Each row is a point on a tangle of strands that fork and nearly touch. The rows are in no order.
In the rows, zero is written as 100.
Points whose rows are less than 60.3 apart are linked; no others are. Some points are linked to none.
bur: 102,107,112,84,94,98,78,75,125,61,116,94,124,99,86,70,91,123,105,88,64,68,93,78,105
Lanad: 106,90,52,113,104,78,97,114,99,109,76,93,75,86,92,100,107,71,130,88,97,120,78,112,103
babol: 90,97,108,77,108,95,111,78,107,101,95,138,102,107,106,119,65,58,76,142,113,87,122,101,104
lil: 96,104,85,104,73,84,105,97,113,120,99,109,67,79,87,82,117,56,101,113,118,120,75,106,116
kuru: 122,105,118,82,116,95,69,63,119,69,153,93,98,105,102,101,118,91,96,81,108,83,113,116,82
Tafe: 82,86,88,135,106,109,134,106,69,126,71,122,109,106,95,117,101,96,98,124,97,107,119,114,100
Dedub: 107,102,105,102,94,103,80,110,106,75,129,86,108,104,129,109,115,145,92,92,111,114,122,99,113
Zaf: 116,101,132,101,106,109,93,58,103,72,125,70,80,94,92,91,120,69,88,74,102,71,84,106,79
sov: 86,103,115,77,97,95,97,88,111,112,111,126,94,90,109,108,83,72,73,148,121,101,116,97,101
Levo: 96,99,95,95,86,92,119,96,113,125,88,94,86,78,84,87,99,90,103,111,94,94,80,95,103
Subim: 124,104,75,96,103,75,100,89,107,100,89,102,69,116,79,98,101,60,119,79,108,91,74,108,92
sol: 111,102,129,109,117,105,103,49,95,64,115,85,101,100,93,92,108,80,102,85,99,55,90,104,71
Sesap: 107,92,115,97,60,104,90,101,116,98,134,87,92,85,95,99,113,130,89,103,117,129,102,85,117
dupef: 89,96,103,123,114,124,106,125,89,98,88,79,111,94,120,106,103,134,104,76,77,92,114,104,106
nase: 88,97,104,64,90,93,89,145,105,111,82,111,132,109,88,85,80,116,114,116,98,128,80,62,93
lebe: 95,89,137,101,121,126,94,43,89,79,134,100,116,87,93,92,120,89,85,100,92,68,125,119,92
lopa: 103,88,137,116,113,124,117,52,82,99,121,114,113,105,84,98,118,74,82,116,92,80,114,124,84
sil: 88,104,110,76,83,99,97,118,117,106,100,118,112,100,108,86,75,125,103,140,96,98,98,76,96
maz: 119,108,80,94,110,82,82,130,98,94,90,109,109,147,115,108,85,104,111,85,115,117,98,96,89
Mebo: 94,98,114,113,103,118,98,105,102,94,114,86,94,93,122,106,105,133,97,92,93,93,124,108,112
vib: 88,105,108,80,82,88,99,108,114,109,110,118,100,95,110,102,84,107,88,150,119,107,110,83,99
memi: 88,98,108,71,82,107,92,125,117,110,94,103,124,91,85,71,81,130,117,125,78,103,83,65,95
Lis: 109,109,100,97,92,91,94,71,102,113,111,102,65,100,93,87,116,38,87,95,118,104,77,113,94
bituz: 96,102,117,84,80,107,99,83,125,79,113,92,114,75,82,72,97,126,100,104,70,68,84,80,105
dal: 96,102,92,87,108,85,100,86,104,102,94,132,80,112,112,126,77,45,80,121,124,100,122,106,110
demed: 104,104,91,82,110,76,87,112,112,88,106,125,107,134,126,117,73,95,87,121,124,107,125,101,99
liten: 78,102,91,124,101,104,122,110,72,120,81,108,101,96,123,112,116,111,84,125,118,113,116,112,103
doreg: 102,95,117,116,101,119,94,85,106,92,129,79,75,88,112,112,116,111,93,75,101,91,126,123,115
kug: 68,98,103,100,86,109,117,114,86,129,80,116,98,81,105,104,88,114,94,151,102,100,110,85,99
kip: 68,100,118,101,112,130,93,119,92,100,87,104,132,80,108,81,92,142,112,101,66,81,115,86,105
mika: 100,87,95,140,107,117,130,87,81,124,89,95,86,87,80,111,117,88,112,90,91,92,110,124,109
Zuveg: 87,85,108,123,100,114,137,84,86,125,90,121,108,100,81,105,97,92,96,135,91,91,115,115,101
sata: 120,96,112,85,62,93,92,85,125,102,135,105,99,96,83,87,100,112,95,108,120,122,89,81,110
kol: 97,94,108,118,106,110,120,67,84,124,101,119,85,100,88,102,108,47,88,110,108,94,103,124,100
velev: 87,105,68,95,130,83,98,144,77,114,57,90,113,93,106,101,94,83,114,92,90,134,81,103,88
fivop: 126,101,97,101,102,87,78,100,116,84,129,100,101,127,120,110,100,124,106,90,116,112,119,103,101
Nolo: 79,101,112,113,91,114,114,110,81,118,97,103,98,83,121,106,109,124,83,139,115,103,121,101,104
roni: 105,93,86,82,84,89,86,127,90,110,83,111,137,127,97,97,83,115,111,85,127,149,75,66,102
bidol: 97,81,97,123,104,104,142,82,78,121,76,123,108,102,60,105,103,67,102,121,82,89,100,116,98
bezi: 123,104,91,107,108,93,109,79,110,95,94,78,73,101,77,101,102,83,118,67,90,73,77,105,87
kuvap: 111,94,71,112,102,90,101,114,107,111,83,72,78,83,86,100,113,97,120,70,86,114,86,102,105
ruf: 104,116,84,94,77,93,95,129,80,103,96,97,113,107,117,103,117,139,83,104,119,141,84,83,103
zap: 133,97,113,84,75,86,94,71,128,87,126,96,99,105,75,86,101,92,96,92,113,100,69,85,102
Seris: 98,101,89,107,100,108,95,145,86,92,88,58,104,90,106,111,117,131,97,54,82,127,88,96,108
Tuz: 73,114,121,102,129,124,90,141,86,97,79,103,143,104,120,87,92,133,113,93,80,91,111,91,96
pigur: 114,105,106,117,93,101,97,95,110,103,119,83,69,94,107,105,120,99,95,84,111,107,112,114,116
nados: 107,106,98,88,100,77,83,110,105,96,122,115,109,123,134,119,96,111,77,121,135,126,124,101,98
bodum: 115,100,99,108,99,106,103,87,112,85,109,74,79,99,88,109,102,104,109,59,81,72,95,107,99
Mebi: 98,103,87,127,96,102,110,107,94,114,93,84,77,89,113,107,125,110,100,87,108,112,107,110,112
gan: 116,108,109,95,122,96,95,65,102,70,107,96,105,112,96,91,91,98,114,81,88,50,97,101,80
ziban: 131,104,121,90,94,91,97,65,117,72,121,81,87,105,83,90,108,75,98,78,104,80,70,93,84
voru: 98,98,133,90,125,116,72,47,106,67,145,84,106,85,104,98,129,90,85,82,95,70,115,120,89
pumub: 108,95,90,115,92,107,91,123,106,89,102,66,84,99,107,114,114,127,102,56,85,108,100,99,110
kadi: 84,92,103,123,117,124,119,119,81,119,74,96,117,90,107,102,100,123,109,101,83,98,108,104,101
Dip: 102,106,108,92,114,103,85,85,116,75,105,102,119,108,98,79,86,119,116,85,69,61,103,95,100
Vor: 96,85,119,128,108,132,113,67,83,82,109,98,112,95,83,105,110,115,107,84,74,63,126,123,109
Fomef: 102,90,93,69,83,81,92,130,109,104,84,119,129,130,90,92,68,105,112,105,113,132,83,68,101
kanu: 95,95,113,113,112,124,107,80,99,83,105,89,111,94,93,94,94,120,113,77,64,57,110,107,105
sof: 78,92,118,102,86,131,103,102,104,99,102,87,107,65,100,87,98,144,104,103,72,78,112,93,114
palov: 96,108,64,91,108,80,91,148,78,108,72,83,115,92,103,94,115,100,110,85,94,152,71,92,98
vinu: 87,116,99,100,123,110,99,138,84,103,77,100,123,117,132,104,97,127,98,98,96,101,108,102,93
Ruma: 96,94,61,107,89,76,107,103,103,108,83,115,70,82,85,94,103,44,117,101,111,114,71,115,108
faten: 96,101,96,92,124,92,97,93,102,93,95,126,114,132,122,114,62,92,100,113,104,79,126,107,94
Maviz: 108,103,105,91,118,87,111,64,95,92,90,118,87,119,94,112,81,38,89,111,113,69,96,108,79
kabi: 112,103,115,116,118,119,99,62,96,92,127,92,84,102,101,110,107,97,103,79,99,75,126,127,96
leten: 105,89,72,97,100,88,93,131,98,111,78,60,93,71,82,93,103,103,122,76,72,141,75,92,104
Nid: 66,103,77,93,87,92,118,129,85,122,61,117,94,82,112,108,92,94,92,145,108,119,93,79,102
pon: 105,91,85,93,80,95,93,134,100,111,86,73,110,79,82,94,111,122,113,83,87,148,70,72,109
leded: 101,116,80,90,84,80,92,122,84,99,99,112,112,116,135,114,110,116,73,123,133,134,101,94,102
robu: 104,103,73,86,97,79,86,140,82,106,74,98,126,122,96,98,102,106,108,77,116,150,69,81,102
mava: 88,93,120,97,66,121,94,108,115,88,123,78,89,69,101,94,110,141,91,105,92,99,108,89,120
sobus: 96,109,97,99,93,108,98,141,91,103,86,79,110,94,114,99,115,138,94,95,94,121,91,86,103
Fum: 90,105,80,102,92,77,101,106,104,106,86,127,78,106,117,113,94,60,90,119,125,116,108,107,110
zenad: 135,107,93,92,90,75,84,80,112,99,118,104,70,120,82,96,104,59,101,85,125,107,84,109,93
dofel: 84,90,88,115,103,97,131,80,87,124,79,122,89,92,77,104,98,45,94,118,103,95,90,116,103
tif: 72,103,72,104,86,83,113,117,92,111,72,128,85,84,116,113,99,65,86,135,118,120,100,96,111
Gudi: 107,106,101,99,122,93,98,79,108,95,111,117,98,122,111,104,81,83,99,108,108,77,115,115,92
silub: 85,119,100,74,104,93,90,146,90,94,80,120,132,126,126,105,82,114,84,121,109,116,104,79,92
Runik: 85,101,122,85,89,109,109,81,115,103,108,106,106,69,88,75,89,117,99,135,88,71,90,86,103
tas: 112,93,99,105,89,106,85,103,119,73,118,72,86,106,95,112,98,127,106,48,78,90,105,104,104
gem: 92,96,98,83,84,98,111,116,117,123,84,94,99,76,80,83,89,110,109,126,87,103,76,76,100
fof: 111,102,99,114,76,95,95,93,117,111,115,89,64,84,90,88,125,79,91,91,114,122,86,107,117
gamup: 111,104,115,104,129,107,94,60,99,101,128,106,87,112,105,112,101,76,95,95,115,80,122,128,83
pufut: 135,103,101,91,104,92,72,77,121,73,144,98,99,125,100,108,100,109,109,74,113,93,112,103,94
Numiz: 115,101,100,123,126,117,108,73,87,95,99,98,88,113,90,115,97,100,123,71,91,62,119,123,84
dimor: 98,130,95,88,113,103,88,143,78,95,91,102,128,129,132,104,104,133,82,95,109,116,100,93,94
rogo: 111,97,85,96,79,79,98,115,114,111,98,103,92,108,97,96,98,103,103,108,118,124,89,91,108
vosa: 113,86,122,133,115,126,123,68,79,99,113,112,106,112,76,109,114,90,104,103,86,73,123,130,93
poka: 96,103,99,88,115,101,98,123,113,104,87,105,117,115,105,87,77,111,114,99,81,88,98,95,98
rago: 85,91,79,110,125,101,118,125,81,125,58,98,107,95,102,107,89,95,114,104,86,109,97,104,99

A fork is a point with three links, a tip a point with one. Leave the first point through the second and follow the links. Name the first fork or tip that comes.
silub, dimor | Dip
Seris, pumub | Lis
Fum, tif | kol
kol, dofel | memi
Dip, gan | silub
pon, leten | pigur
pigur, fof | pon
nase, Fomef | Mebo
pumub, Seris | kabi

A fork is a point with three links. Follow the links from the first point to the second and name the forks in between, in order.
dupef, Zaf | Mebo, Dip
sil, kabi | memi, Mebo, doreg
Tuz, kabi | Dip, Mebo, doreg
faten, voru | kabi, doreg, Mebo
gan, Mebo | Dip
leten, Dedub | pigur, doreg, Mebo
Fum, kuvap | memi, Mebo, doreg, pigur
Fomef, faten | Mebo, doreg, kabi
sov, Mebo | memi
doreg, Vor | Mebo
